Each row is a point on a landscape with many valleys, with its height.
A ball rolls from a point to the lowest of its 4 nearest points, and stops where none of them is lower. Distance is the straight distance between rows; heights are no part of it.
litu: [-3.38  1.20 -2.50  0.78  2.14  2.16  4.38  0.97  1.69  1.13  1.53  0.16
 -0.77 -0.95 -0.97 -2.01  1.95  3.23 -3.78  2.15 -0.72 -4.05  3.95 -1.71]  h=323
gure: [ 4.31 -3.24  1.09  1.36 -3.02 -1.42  3.60 -1.85  1.16 -1.09  0.68  1.11
 -0.64  1.86 -0.26  3.71 -2.28  0.52 -1.19 -2.73  4.11  1.58 -1.64  2.63]  h=632
kipap: [ 0.71 -1.16 -0.85 -1.17 -0.92 -0.88  2.04 -0.91 -0.02 -0.93  0.49 -0.74
 -1.95 -0.45  0.05  1.55 -1.49  0.79  1.28 -0.91 -2.52  1.20  2.77 -0.29]  h=445
Boto: [ 1.26  0.18  0.68 -1.74 -0.71  0.48 -2.43 -0.14 -3.15 -2.41 -0.43  1.77
  1.95  1.14  1.84 -0.08 -2.40  1.19  2.46 -2.91 -2.65  2.74 -0.01 -2.59]  h=264
Megig: [ 0.77 -0.39 -1.67 -0.20 -0.19 -3.04  0.62 -1.11  2.22  2.59 -1.80 -0.45
  0.63  0.67  2.88  2.06  0.82 -3.12  1.28  1.48  1.99 -1.95 -0.29  2.24]  h=546
duf: [-2.23 -1.12  0.77  1.40  2.34 -0.95  2.37 -1.09  4.15  2.08 -0.34 -0.33
 -1.76 -0.55 -0.66  0.00  1.11 -1.23 -2.34  4.90  2.95 -1.11  0.77  1.76]  h=553
guma: [ 1.01 -0.47 -0.38  2.43 -0.31  0.98 -0.78 -1.06  0.50 -0.72  0.26 -1.41
 -4.29 -0.30 -1.54  0.76  1.60 -0.76 -0.06  2.73 -0.98 -1.31 -3.40 -0.42]  h=537
Dut: [-2.04  0.39 -3.30 -1.90  0.21  3.15  2.07  2.68 -0.12 -0.12  0.77  1.53
 -1.07 -1.61 -0.37 -1.91  2.31  3.01 -2.51  1.13 -1.47 -3.48  3.45 -0.95]  h=340
kava: [-1.70  0.22 -0.04  2.23  2.95  1.52  0.05  0.47  1.25 -0.70  0.29 -0.17
 -3.07 -1.61 -2.25 -0.72  1.81  0.51 -3.64  3.55 -0.54 -2.97 -2.79 -2.66]  h=434
milu: [ 0.81  0.80 -0.58  2.28  0.45  2.82 -2.66  5.58 -0.47  2.60 -1.11  0.90
  0.81 -0.44 -1.86 -5.74 -0.30  4.14  2.13 -0.05 -3.02  2.70  0.50  0.18]  h=391
lib: [-3.46 -0.59  0.30 -0.76  0.96  0.57  4.54 -0.11  1.68  0.50  0.08 -0.88
 -3.31 -0.44 -1.04 -0.74  1.55  1.59 -0.29  1.85 -0.98 -2.42  5.54  0.65]  h=387
Kifu: [-1.38  1.09  0.86  0.68  3.04 -0.58  1.19  0.59  1.41 -0.23  1.92 -0.44
 -2.23 -0.67 -0.63 -1.55  2.30 -1.70 -4.51  5.13  0.64 -2.79 -3.58 -1.99]  h=476
Vip: [-3.14 -3.39  0.79 -2.44  2.04 -3.46  0.78 -3.13  2.65  3.72 -0.06 -1.56
  0.75  2.42  1.45  0.96 -3.15 -1.07  1.53  0.13  5.22 -0.68  3.46  2.00]  h=498
Zagos: [ 0.76  1.37  0.79 -0.90 -1.81 -2.47  0.69 -0.93  1.20  1.06 -0.47 -1.22
  1.85  0.43  2.37  0.30 -0.36 -1.61  1.28  0.80  1.35  0.08 -0.39  1.35]  h=460
Pep: [ 0.78 -4.01  1.83  0.51  1.25 -0.99  0.49 -1.58  4.49  1.39 -0.07 -2.73
 -3.89  1.14 -1.88  1.53  1.68 -0.60 -2.79  3.91  1.99 -1.32 -2.08  1.66]  h=536
nuz: [ 0.59  1.30 -0.62  3.08  1.26  0.88 -5.02  0.67 -1.40  0.35  0.72  1.58
  1.70  0.96  0.45 -1.92  1.37 -0.78 -0.21  2.41  0.61 -0.05 -4.46  0.62]  h=345
nolug: [-1.67 -0.76 -0.80  0.02  2.50  1.98  0.50  3.61 -1.33  0.72 -0.12  0.69
  3.10 -1.57 -2.46 -5.57  1.17  2.19 -0.05  0.97  0.20  0.88  0.68 -1.19]  h=318
Vuma: [ 1.82  1.23 -0.82  0.66 -1.10 -1.07 -3.48 -1.43 -1.98 -1.48  0.16  2.66
  3.34  0.26  1.50 -0.14 -1.81 -0.11  1.86 -2.10  0.34  2.09 -0.87 -1.24]  h=397
kor: [-0.19 -0.58 -0.99  1.24 -0.70  2.28  1.40 -0.26  1.91  0.83 -0.24 -0.30
 -6.52 -2.01 -3.37  0.41  3.20 -0.14 -1.86  1.41 -1.73 -2.78  0.58  1.60]  h=425
dib: [-1.64  1.30  1.79 -4.51 -0.37 -1.61 -0.04  0.11  0.14  1.11 -0.04 -0.48
  2.68 -0.48  2.22 -0.36 -0.93 -1.53  1.89  0.99 -1.27  0.82  0.71 -1.47]  h=330
gul: [ 3.66  1.18 -0.27  1.87 -2.01  0.14 -1.08 -1.87 -3.59 -3.95  0.92  0.75
 -0.50  0.79  0.34  0.75 -0.32 -1.00  1.51 -1.79 -0.57  1.49 -1.52  0.21]  h=561
nezin: [-2.37  0.76 -2.76 -0.32  0.90  4.15 -0.24  1.54 -0.63  0.12  1.45  2.92
 -0.83 -0.50 -1.76 -3.67  2.18  1.51 -2.64  0.36 -1.27 -3.48  2.52  0.22]  h=361
zif: [ 1.07  2.04  1.53 -3.30 -0.74 -0.32 -1.33 -0.47 -2.11 -2.52  1.30  0.25
 -0.40 -0.42 -1.05  2.09 -2.81  1.39  2.50 -5.09 -3.09  2.20  0.87 -3.66]  h=278
Zito: [ 0.31  0.34 -0.19  1.29  0.89 -0.12 -2.85 -0.21 -1.71  0.38  0.19  0.99
 -0.46 -0.01  0.67  1.23  3.44 -1.84 -0.95  4.28  1.09 -2.26 -4.31 -0.07]  h=558
ladu: [ 0.30  0.94 -0.61  1.20  0.44  1.67 -1.33  1.21 -1.55 -2.21  1.31  0.42
  0.47 -0.86 -1.10 -2.36  0.25  1.35  1.64 -0.62 -1.94  0.94  2.69 -1.15]  h=148
Siv: [-2.79  0.57  0.25 -2.28  1.65 -1.01  1.93  0.81 -0.21  0.73  1.60 -0.52
  2.38 -1.18  0.68 -1.68 -0.06 -0.57  1.03  3.02  0.46 -0.49  2.50 -1.35]  h=360
raneb: [-0.05 -1.81  1.46 -0.75 -1.33 -2.81  1.24 -1.90  3.23  0.30 -0.48 -1.67
  1.19  0.81  1.41  1.64 -1.90 -0.60 -0.03 -0.43  2.35 -0.99  0.25  2.19]  h=344
gik: [ 0.25  1.81  0.48 -3.02 -1.31 -1.29 -2.21 -0.11 -1.66 -0.89 -0.07  0.30
  3.91  0.80  1.13 -0.11 -1.09 -0.21  0.36 -0.49 -1.60  2.53 -0.42 -1.26]  h=287
vulol: [-0.59  2.19 -1.21 -1.49  0.29 -0.53 -0.32  0.45 -0.88  1.14 -1.09 -0.28
  4.70 -0.52  2.70 -0.82  0.84 -3.07  1.36  2.98  0.19 -1.82 -1.27 -0.26]  h=302
Tugi: [-0.13 -0.62 -1.50  4.85  3.10  2.20 -1.34  6.60 -0.49  0.80 -1.41  1.61
  0.27 -0.77 -3.22 -4.95  0.92  4.72  0.10 -1.19 -1.27  0.31 -0.28  2.19]  h=401
riri: [-0.44  0.56 -0.59  3.38  1.65  2.60 -1.43  1.71  0.08 -1.25  1.11  0.33
 -0.74 -0.72 -2.75 -2.83  1.20  0.29 -0.97  2.88 -0.10  1.01 -1.16 -0.38]  h=532
Sodu: [ 1.03  0.03  0.26  6.33  2.02  2.17 -4.65  0.98 -2.35 -0.74 -0.35  0.18
 -0.88  0.83 -1.13 -2.22  2.09  0.85  0.35  1.31 -2.50  0.16 -2.48  0.54]  h=495
Tuzak: [-2.23  2.88 -0.93  2.06  1.84 -0.67 -2.51  3.41 -1.98  0.18 -0.24  1.48
  2.46  0.21  1.06 -2.59  2.73 -0.50  0.05  1.85  1.62 -1.34 -3.99  0.65]  h=178
povi: [ 0.59 -2.35  1.22 -0.80  0.54 -2.45  0.50 -2.72  2.35  2.27  0.27 -2.38
 -0.81  0.00  0.94  0.90  0.46 -1.67 -0.46  0.88  2.49 -0.17 -0.19  3.25]  h=524
Buf: [ 0.79 -0.70 -1.47  0.97 -1.38  2.08 -0.71 -0.88 -3.04 -1.74  0.64  0.01
 -1.35 -0.70 -0.14 -0.82 -0.27  1.47  1.59 -1.01 -2.29 -0.82  1.32  0.05]  h=306
Nin: [ 0.72 -1.10 -2.69  1.75 -2.66  3.53  0.11 -0.38 -0.17 -0.78  0.56  0.77
 -4.98 -0.72 -1.23 -0.09  1.89  0.28 -1.11  0.04 -2.79 -1.90  1.16  0.70]  h=453
visur: [ 0.48  1.64  1.93  3.59  2.00  1.14 -4.85  2.55 -0.78 -0.47 -1.47  1.08
  0.35  1.49 -1.24 -3.78  1.77  1.49 -0.94  1.79  1.51  1.07 -5.02  2.77]  h=487
pepu: [ 1.83 -4.18  0.57  0.20 -2.12  0.21  4.04 -1.92  2.36 -1.60  1.74 -0.49
 -2.14  2.50  0.64  2.79 -2.41  2.33 -0.33 -4.29  0.96  1.40  1.36  1.33]  h=604
Totat: [-2.90  1.66  0.17 -1.10  2.35 -1.33  0.28  2.60 -0.31  2.11 -0.01  1.26
  3.28 -1.69 -0.25 -2.10  2.51 -2.43 -1.88  4.47  1.58 -3.52 -1.71 -0.75]  h=279
lak: [-1.56  1.80  0.18 -0.31  0.50 -0.11  0.03  0.06 -1.02 -1.22  1.47 -0.65
  0.59 -0.77  0.09 -0.76  2.52 -1.59 -0.60  3.14  0.23 -2.13 -1.46 -0.59]  h=427
karad: [ 0.10 -0.02  0.55 -1.42 -0.42  1.09 -1.06  0.37 -1.59 -2.42  0.84  0.55
  2.79  0.04 -0.15 -1.52 -1.48  0.27  1.40 -1.43 -2.40  2.27  1.38 -2.11]  h=243
Zote: [-0.23  0.08  0.60 -1.42 -1.11  0.98  1.12 -0.27 -0.14 -0.70  0.57 -1.08
  0.31 -0.24  0.98 -0.81 -0.77 -0.49  1.26  0.99 -1.20  2.08  2.91 -0.67]  h=374
degup: [ 0.41  0.36  0.02  0.98 -0.61 -0.86 -0.94 -1.14 -0.27 -1.22  0.00 -0.93
 -2.33 -0.58 -0.90 -0.03  2.73 -1.47 -0.49  3.27 -0.11 -0.24 -1.94  0.82]  h=584
tinub: [ 1.15 -4.43  0.20  0.14  0.18 -2.19  1.19 -2.19  2.74  1.64 -0.17 -1.70
 -1.25  2.10 -0.57  2.37 -0.69 -1.09 -2.03  1.26  3.86 -0.75 -0.90  3.38]  h=454
getu: [ 3.69 -1.21  0.59  1.46 -2.53 -1.25 -0.44 -2.38 -0.41  1.34 -0.17 -0.95
 -1.58 -0.35  1.82  3.22 -0.01 -0.16 -0.62  0.19  1.19 -0.67 -3.80  2.15]  h=753
fon: [ 0.34  2.13  2.39 -4.40 -2.09 -2.27 -1.93 -0.56 -2.76 -1.90 -0.08  1.28
  2.16  0.28  1.23  1.65 -2.14 -0.52  1.73 -2.43 -2.23  2.02 -1.90 -2.85]  h=203
sofe: [ 0.10 -0.46 -0.52  2.85 -0.23  4.34 -1.10 -0.55 -0.54 -0.59  0.80 -0.04
 -4.12 -0.28 -3.33 -0.89  2.56  0.35  0.25  0.57 -2.86 -2.23 -1.18 -0.05]  h=458
fudav: [-0.75  1.05  0.37 -3.99 -0.47 -2.67 -0.78 -0.66  0.34  2.01 -1.28  0.39
  2.02  0.43  3.45  1.65 -1.25 -1.30  1.24  0.42  0.23 -1.52  0.72 -1.26]  h=270
romiv: [ 2.52 -3.66  1.39  0.26  0.26 -0.70  1.10 -2.93  1.98  1.15  1.28 -1.38
 -0.96  0.87 -1.23  2.80 -0.56 -0.52 -0.66  1.58  3.69  0.47 -1.11  3.00]  h=570
mamin: [ 2.47  0.98 -1.09  0.90 -2.06 -1.03  0.98 -2.17 -1.48  0.58 -4.15  1.24
  2.94 -0.53  2.35  4.01 -1.27 -1.89  1.92 -3.78  2.23 -0.19 -1.92 -2.91]  h=197
borez: [-2.59  1.32 -0.23 -0.22 -0.40 -1.67  0.49 -2.77 -0.75  2.28 -2.88  1.34
  4.46  0.64  2.63  3.61 -1.19 -3.21  0.87 -2.31 -1.25  0.56 -0.75 -3.36]  h=136
nuba: [ 0.49 -5.12  1.81  0.22 -0.59 -1.21  2.56 -3.08  3.10  0.46  2.11 -1.80
 -0.34  1.63 -0.35  2.72 -0.94  0.07 -1.62 -1.16  3.85  2.42  0.41  3.42]  h=601
ferid: [ 0.65 -0.80  0.05 -1.53 -2.93 -3.32  1.81 -1.53  0.65  0.71 -1.50 -0.70
  2.37  0.62  2.79  3.66 -2.51 -0.55  0.04 -3.37  2.54 -0.09 -0.58 -0.02]  h=210
mebug: [-1.30 -0.70 -1.13 -0.27  2.28  3.01 -1.23  4.56 -0.08  1.42 -2.19  1.60
  2.19 -0.72 -2.50 -5.21 -1.14  3.48  0.93 -0.67 -1.89  1.78  1.41 -1.21]  h=368
Dil: [-2.07  0.96 -1.98  2.44  1.57  2.72  0.98  1.50  1.36  0.30  1.11  0.50
 -4.22 -0.94 -2.67 -1.33  2.67  0.44 -4.41  2.18 -0.85 -2.83  1.15 -1.20]  h=407
Ref: [-2.11  1.37  1.38  2.32  4.11 -0.52  1.02 -0.70  2.06  2.22  0.77  0.12
 -3.80 -0.66 -1.75 -0.46  2.00 -0.03 -5.04  5.46  2.44 -2.69 -1.73 -0.76]  h=470
Divun: [ 2.02  0.87  0.47  0.86 -0.61  0.69 -3.41  1.18 -0.92 -1.71 -0.61  0.37
  4.01 -0.05 -0.21 -2.22  0.16  0.10  2.18 -0.46 -0.87  3.32  0.79 -0.70]  h=292
far: [-1.38  1.80 -2.49  0.45  0.56  3.35  0.06  0.89  1.45  0.71  0.79  1.38
 -5.68 -0.27 -1.88 -0.71  3.50  2.38 -3.06  0.71 -1.66 -5.20  0.73  0.58]  h=418
diro: [ 1.64  1.06  0.86  4.82  1.62  1.47 -2.59  4.69 -0.09  0.81 -1.18 -0.44
  0.86 -0.87 -1.55 -4.56  1.55  3.25 -0.01  0.69 -0.98  1.58 -0.79  1.80]  h=424
pubu: [ 1.55 -4.73  1.22 -0.47 -0.35 -1.31  2.90 -1.89  1.55 -1.34  1.38 -1.47
 -0.68  2.39  0.05  2.12 -2.10  1.57  0.54 -3.08  4.47  1.98  0.86  2.30]  h=607
Pasul: [-0.72  2.05  3.08 -3.83  3.08 -0.49 -2.09  1.25 -4.27 -2.61 -1.05  0.57
  2.11  0.78 -2.25  3.14 -2.98  1.05  1.67 -5.33 -2.93  4.85 -2.15 -1.80]  h=346
Binuv: [-2.27 -4.92  2.20 -4.62  0.89 -4.14  0.70 -3.13  1.48  0.84  0.77 -1.81
  1.88  2.18  0.99  1.00 -5.77  0.91  1.76 -2.37  6.46  0.37  3.09  1.20]  h=544
pono: [-0.43 -0.63  2.44  0.18  1.71  0.46  0.18  0.20  3.34  0.86 -0.56 -1.45
 -5.32  0.21 -2.74  0.16  2.09  0.44 -2.41  5.08  2.06 -1.66 -1.57 -0.25]  h=501
fave: [ 1.16  1.69 -0.97  1.88 -0.84  0.25 -1.69 -0.01 -1.66 -1.74  0.61  0.08
  0.27 -0.77 -0.61 -0.95  0.38 -0.90  1.28  0.89 -0.60  1.22  0.24 -0.19]  h=216
malag: [-1.06 -1.22  0.91 -4.17 -0.45  1.19  1.62  0.66  0.62 -1.43  0.45 -2.19
 -1.90  0.12 -1.03  1.33 -1.25 -0.35  0.87 -4.31 -4.35  0.70  2.62 -2.60]  h=478
Dekif: [-0.43  0.80  0.00  0.87  0.67 -0.43 -1.47 -0.08  0.05  1.32 -0.06 -0.05
 -2.00 -0.21  0.20  0.72  2.61 -1.58 -1.70  4.10  0.44 -1.23 -2.39  0.84]  h=571
Zanum: [ 1.24  1.56 -1.75  2.56 -1.69 -0.87  0.89 -2.77 -2.12  1.67 -3.97  0.74
  2.00 -0.70  2.77  4.76  0.45 -2.63  1.63 -2.01  2.97 -0.60 -3.00 -1.06]  h=223
debuz: [-0.77  1.10  2.13 -3.59  1.63  1.39 -2.07 -0.06 -1.01 -0.15  0.07 -0.71
  2.70  0.53 -1.55 -1.04 -1.66 -0.45  1.47 -1.41 -4.00  3.80 -0.18 -2.07]  h=280
vok: [-0.58  0.86 -1.26  2.10  1.52  3.44 -1.78  1.82 -1.33 -1.18  0.05  0.83
 -0.99 -0.75 -2.57 -3.19  0.80  1.74 -1.09 -0.19 -2.37 -2.18  0.09  1.16]  h=414
Bim: [ 2.48 -0.26 -0.21  2.17 -3.50  1.34  1.98 -0.68 -1.69 -2.42  1.21 -0.25
 -3.01  0.65  0.33  2.46 -1.27  1.78 -0.35 -3.46 -0.81  1.51  0.50 -0.75]  h=582
fuge: [ 0.46  1.40  1.57 -0.44  0.19  2.11 -2.31 -0.13 -1.98 -2.12  0.96  1.07
  2.55  0.37 -0.04 -2.22 -3.11  0.94  2.56 -3.14 -2.50  4.00  1.63 -1.01]  h=76
memov: [ 0.15  0.79  1.16 -1.98  2.21  2.22 -2.46  2.20 -0.46  0.82 -0.78  0.62
  3.50  0.08 -1.54 -4.15 -1.62  1.35  2.30 -0.66 -2.50  4.07  0.03 -1.25]  h=382
Nam: [ 0.27  0.25 -0.92  1.58  0.18  1.86  1.21 -0.66  0.56 -0.11  0.63 -1.16
 -3.62 -2.50 -0.52 -0.11 -0.14 -0.32  0.49  1.27 -1.56  0.74  3.19  0.15]  h=507
zer: [ 1.21 -1.63  0.66 -1.19 -3.11 -2.18  2.91 -0.66  2.31 -0.51 -0.54 -1.10
 -0.90  0.79  2.30  1.89 -2.04 -0.96 -0.90 -1.96  2.60  1.42  0.12  3.57]  h=333
labe: [-2.83 -0.98 -1.63 -2.49 -1.32  3.10  2.92  1.49  1.84  0.73 -0.55  1.29
 -2.66 -0.36  0.67 -0.42  1.71  0.54 -1.11 -1.06 -2.91 -2.17  5.53 -0.53]  h=367
pamu: [ 0.91  2.71 -0.94  0.44 -1.28 -0.74 -1.99 -0.93 -2.37  1.93 -2.09  1.25
  3.66  0.08  2.98  1.35  0.15 -3.26  1.67 -1.05  0.56 -0.05 -2.72 -0.34]  h=259
bem: [ 1.46 -0.21 -1.59  3.48 -0.25  3.23 -2.76  2.14 -1.25 -2.23  0.61  0.21
 -0.49  0.14 -1.54 -2.11  1.85  1.41  0.68 -1.90 -1.80  0.97  1.91  0.43]  h=288
zor: [-0.64  2.36 -0.50  2.23  1.89  0.04 -2.29  2.86 -0.63  0.59 -0.34  0.60
  4.03 -1.24 -0.43 -3.26  1.30  0.15 -0.87  0.80  1.44  0.39 -0.56  0.38]  h=52
vuru: [-0.56  0.40  1.65 -5.57  0.27 -2.89 -0.35 -2.24  0.95  2.84 -1.80  0.27
  3.21  0.71  2.09  2.90 -2.66 -1.50  0.52 -1.52 -0.29 -0.62  1.01 -1.51]  h=224
rodes: [ 2.66 -0.35  0.47  0.54 -1.19 -1.59 -0.06 -0.54  0.53  1.50  1.42 -0.57
 -1.89  0.57  0.52  1.87  2.41 -1.05 -1.60  2.60 -0.32 -0.25 -3.41  1.26]  h=664
Sep: [-1.18  0.41 -0.58  1.59 -0.24  2.11 -0.58  1.12 -1.21 -1.20  0.69  0.19
 -0.03 -0.52 -1.68 -2.85  2.49 -0.23  0.00  1.90 -0.68  0.53  0.79  0.13]  h=484
pomib: [-0.17 -0.56 -1.26 -1.34 -0.72  2.90  0.03  0.57  0.21 -1.38  0.80  0.52
 -0.33 -0.68  0.02 -1.68  0.92  0.85  1.54 -1.32 -2.52 -1.10  3.43 -0.82]  h=263
Zivu: [-1.85 -0.77  0.22 -2.75 -0.15 -3.73  1.54 -1.10  2.00  3.15 -0.58 -1.62
  1.03  0.50  1.89  1.60 -1.30 -1.50  1.18  1.41  2.83 -0.63  1.61  2.88]  h=477
kal: [ 0.48 -0.31 -0.92  2.57  0.61  0.11 -3.97 -0.60 -1.52  1.46 -1.73  0.73
 -0.32  0.65  1.26  2.27  2.30 -1.71  0.69  1.53  1.20 -1.73 -5.41 -1.47]  h=562
Mag: [ 0.43  0.66 -0.67 -0.93 -2.28 -0.72  0.22 -1.10 -0.83 -0.57  1.16  0.50
  0.62 -0.42  1.13  0.29 -2.11 -0.20  0.86 -1.58 -0.48  2.39  0.87 -0.44]  h=406
boke: [ 2.29 -3.49  0.79 -0.01 -1.04 -0.04  2.29 -1.74  2.31 -1.20  1.44 -2.59
 -2.68  0.19  0.19  2.00 -0.89 -0.20 -1.13 -1.36  1.18  2.28  0.43  2.02]  h=583
lami: [ 0.63 -2.88 -0.22  0.68  0.11 -3.60  1.42 -2.55  1.92  2.85 -0.73 -1.08
  1.36  1.56  2.26  2.43 -1.61 -1.60 -0.23 -0.96  5.52 -0.11 -1.09  2.38]  h=109
rike: [-2.12  0.61 -2.64  0.01  1.97  3.25  2.03  1.70 -0.50  0.04  0.93  1.46
  0.57 -1.70 -2.46 -3.22  2.18  2.39 -0.71  0.67 -2.20 -1.06  3.09 -0.74]  h=369
luf: [-2.35  0.65  0.08 -3.42  0.61 -0.29  2.35  0.03  1.53  1.01  0.10 -1.05
 -0.57 -0.44 -0.38 -0.82 -0.01 -0.08  0.53  0.02 -2.26 -0.18  3.04 -1.20]  h=300
vodup: [-0.26 -3.43  4.11 -4.66  0.51 -4.22  1.40 -1.08  2.64 -0.36 -0.10 -2.68
  1.44 -0.14  1.56  2.78 -3.86  1.15  1.18 -2.88  1.00  0.51  1.18 -0.58]  h=317
Tomut: [-1.35 -3.09  1.77 -2.45  0.42 -2.76  1.38 -2.04  2.58 -0.30 -0.76 -1.40
 -1.28  1.15  1.08  0.94 -2.76 -1.49  1.36 -0.42  2.12  2.34  3.94  1.58]  h=436
vis: [ 1.64  0.20 -0.56  4.08 -0.02  1.91 -4.03  1.18 -2.96 -2.92  0.79  0.73
  0.13  1.83 -0.17 -1.61  0.28  2.37  2.53 -1.79 -1.64  2.61  0.22  0.75]  h=395
Zav: [ 0.99 -1.08 -0.85  1.35 -3.05  0.88  2.27 -0.36  0.00 -1.76  0.77 -1.47
 -3.15 -0.29  0.18  1.09 -0.23 -0.58  0.49 -0.79 -1.40  1.08  0.55  1.09]  h=511
Mot: [-0.30 -1.02 -1.17  4.30  2.28  4.28 -3.74  1.84 -0.21 -0.63 -1.10  0.52
 -1.86  0.33 -4.64 -3.19  1.37  3.27 -2.61  0.55 -1.09 -2.25 -2.10  0.66]  h=443
veza: [ 2.09 -1.92  0.35  1.65 -1.71  0.85  3.62 -0.58  1.55  0.12  0.51 -2.33
 -3.86 -0.33 -1.08  0.40 -0.55 -0.05 -1.54 -0.41 -1.26  0.23  1.48  1.49]  h=556
tomeb: [-1.45  0.29 -0.21 -2.25  1.67  2.61 -1.55  1.03 -1.21 -0.07  1.03 -0.21
  1.60 -0.94 -2.20 -1.96 -0.23  0.72  1.58 -1.47 -4.52  2.12  2.67 -2.83]  h=115
vipi: [ 2.88  2.06 -1.07 -0.83 -4.24 -0.79  0.85 -1.83 -2.67 -0.10 -1.08  2.64
  1.45  0.69  2.56  3.57 -0.70 -1.04  0.86 -3.13  3.21 -0.27 -1.18  0.36]  h=257
burik: [-2.42  1.73 -1.49  0.98  2.52  0.50  0.04  2.44 -1.74 -2.05  0.76  0.80
  2.40 -2.09 -2.03 -4.52  2.29  0.72 -2.14  2.61  0.69 -0.52  0.75 -1.21]  h=217
terad: [-3.23  2.46 -1.57  0.81  2.66 -0.49  2.10  1.48  1.00  0.19  2.23  0.61
  0.05 -1.58 -2.22 -3.09  1.94  0.64 -2.54  3.33  0.48 -1.91  1.68 -1.31]  h=296
fifov: [ 2.21 -0.29  2.03 -2.88 -1.95 -1.72  3.06 -1.39  1.10 -2.05  0.50 -0.87
 -0.58  0.31  1.48  2.90 -3.74 -0.09  0.79 -4.39 -0.49  2.96  1.10 -1.93]  h=334
pez: [ 2.08  2.34  0.17 -0.77 -3.92 -2.24  0.17 -0.66 -1.26 -0.43  0.26 -0.15
  0.26  0.28  3.21  1.88 -1.64 -1.72  0.88 -1.09  1.26  0.33 -0.89  1.24]  h=380
zam: [-1.81  0.19 -0.75 -0.54 -0.13 -3.27  2.04 -1.01  1.69  3.08 -0.57 -0.93
 -0.04 -0.07  0.68  0.41  0.56 -1.25 -1.14  3.74  1.55 -1.54  0.19  2.39]  h=634
duz: [-1.90  0.80 -2.65  1.80  2.56  3.73  0.03  2.48 -1.17 -1.37  1.70  1.52
 -1.36 -0.42 -3.74 -3.23  2.30  2.08 -2.28  1.67 -1.79 -3.14 -0.10 -0.08]  h=383
bom: [ 1.02  0.04 -1.71 -0.18 -1.83 -1.88  1.06 -1.47 -0.08  1.99 -2.02 -0.51
  0.97  0.55  3.60  3.19  0.06 -2.17  0.81  0.66  0.99 -1.05 -1.15 -0.11]  h=475
zep: [ 1.44  0.50 -2.38  0.25 -1.61 -0.85 -1.00 -0.97 -2.90  1.55 -2.27  1.46
  2.49  0.15  3.76  3.20 -1.79 -2.23  1.81 -2.61  1.90 -0.72 -1.94 -1.68]  h=222
Mavas: [-1.01 -0.75  1.79 -2.27 -0.50 -3.65  1.85 -1.50  3.34  2.43 -2.32 -0.39
  1.70  0.98  3.12  3.58 -3.82 -1.86  0.72 -2.46  2.05 -0.59  0.73 -0.76]  h=267
nudu: [ 3.15  1.60  0.73  0.35 -4.01 -0.37 -0.52  0.16 -3.16 -3.55  0.22  2.96
 -0.29  0.25  0.96 -0.42 -3.12  1.33  2.65 -3.98  0.12  1.67 -0.41 -1.03]  h=686
mene: [-1.36  0.34 -0.96  4.36  3.18  1.09 -0.78  3.24 -1.41 -0.90 -0.04  0.76
  0.27 -1.08 -2.68 -4.17  2.46  1.96 -1.41  0.40 -0.91  0.02 -0.97  0.85]  h=447
Vot: [-1.03 -0.98  0.58  0.41 -0.50 -0.86  1.93 -0.53  2.16  0.36  0.98 -1.68
 -2.35 -0.50  0.07  0.12  2.11 -0.41 -0.78  1.66  0.89 -0.46  1.33  1.82]  h=606
tepo: [ 0.97  3.21  1.10 -3.13 -0.82 -2.33 -0.53 -1.05 -0.92  1.19 -1.95  0.50
  2.67 -0.29  2.80  4.21 -2.31 -1.82  1.64 -3.75  0.60 -1.13 -0.98 -2.58]  h=167
vud: [ 2.60  2.45 -0.72  1.80 -0.72 -1.04 -3.21 -1.03 -1.58 -1.12  0.10  0.59
  0.88  0.52  2.55  1.12  1.74 -2.56  0.16  0.88  1.36 -1.14 -2.63  1.58]  h=419
Vele: [-0.55  0.89  3.63 -5.63 -0.19 -3.44  0.97 -1.11  0.23 -0.04  0.42 -0.73
  1.04 -0.20  0.32  3.55 -2.25  0.63  0.77 -2.64 -2.92  2.95 -0.45 -2.10]  h=286
pafe: [ 2.70  0.02  1.40 -2.18 -4.47 -3.08  2.07 -0.23  0.26 -1.61 -1.03  1.02
  0.68  0.71  2.08  4.43 -2.90  0.01  0.10 -3.71  2.26  0.03 -1.55  0.71]  h=273
Sudu: [-1.67  1.50  0.47 -2.08  1.55  1.57 -0.23  3.00  0.18 -1.23  0.75 -0.33
  1.00  0.48 -0.97 -0.58  0.31  0.01  1.03 -0.24 -3.46  0.78  2.30 -1.84]  h=234

Where does a ball stop that starts at each point below?
Zagos -> ferid
zam -> ferid
pez -> tepo
lib -> tomeb
Vot -> ferid
pamu -> tepo
kal -> zor
veza -> fuge
Siv -> tomeb
dib -> tepo

Call two points neighbours if one is among the 4 nearest of the other. Go from one point of each pair to the other, from neighbour to neighbour, staying as low as possible. Name the highest point that can't be avoided.
zor, ferid -> vulol
tomeb, borez -> Vele
ferid, borez -> Mavas
ladu, fon -> Boto
ladu, fuge -> karad
tepo, lami -> raneb
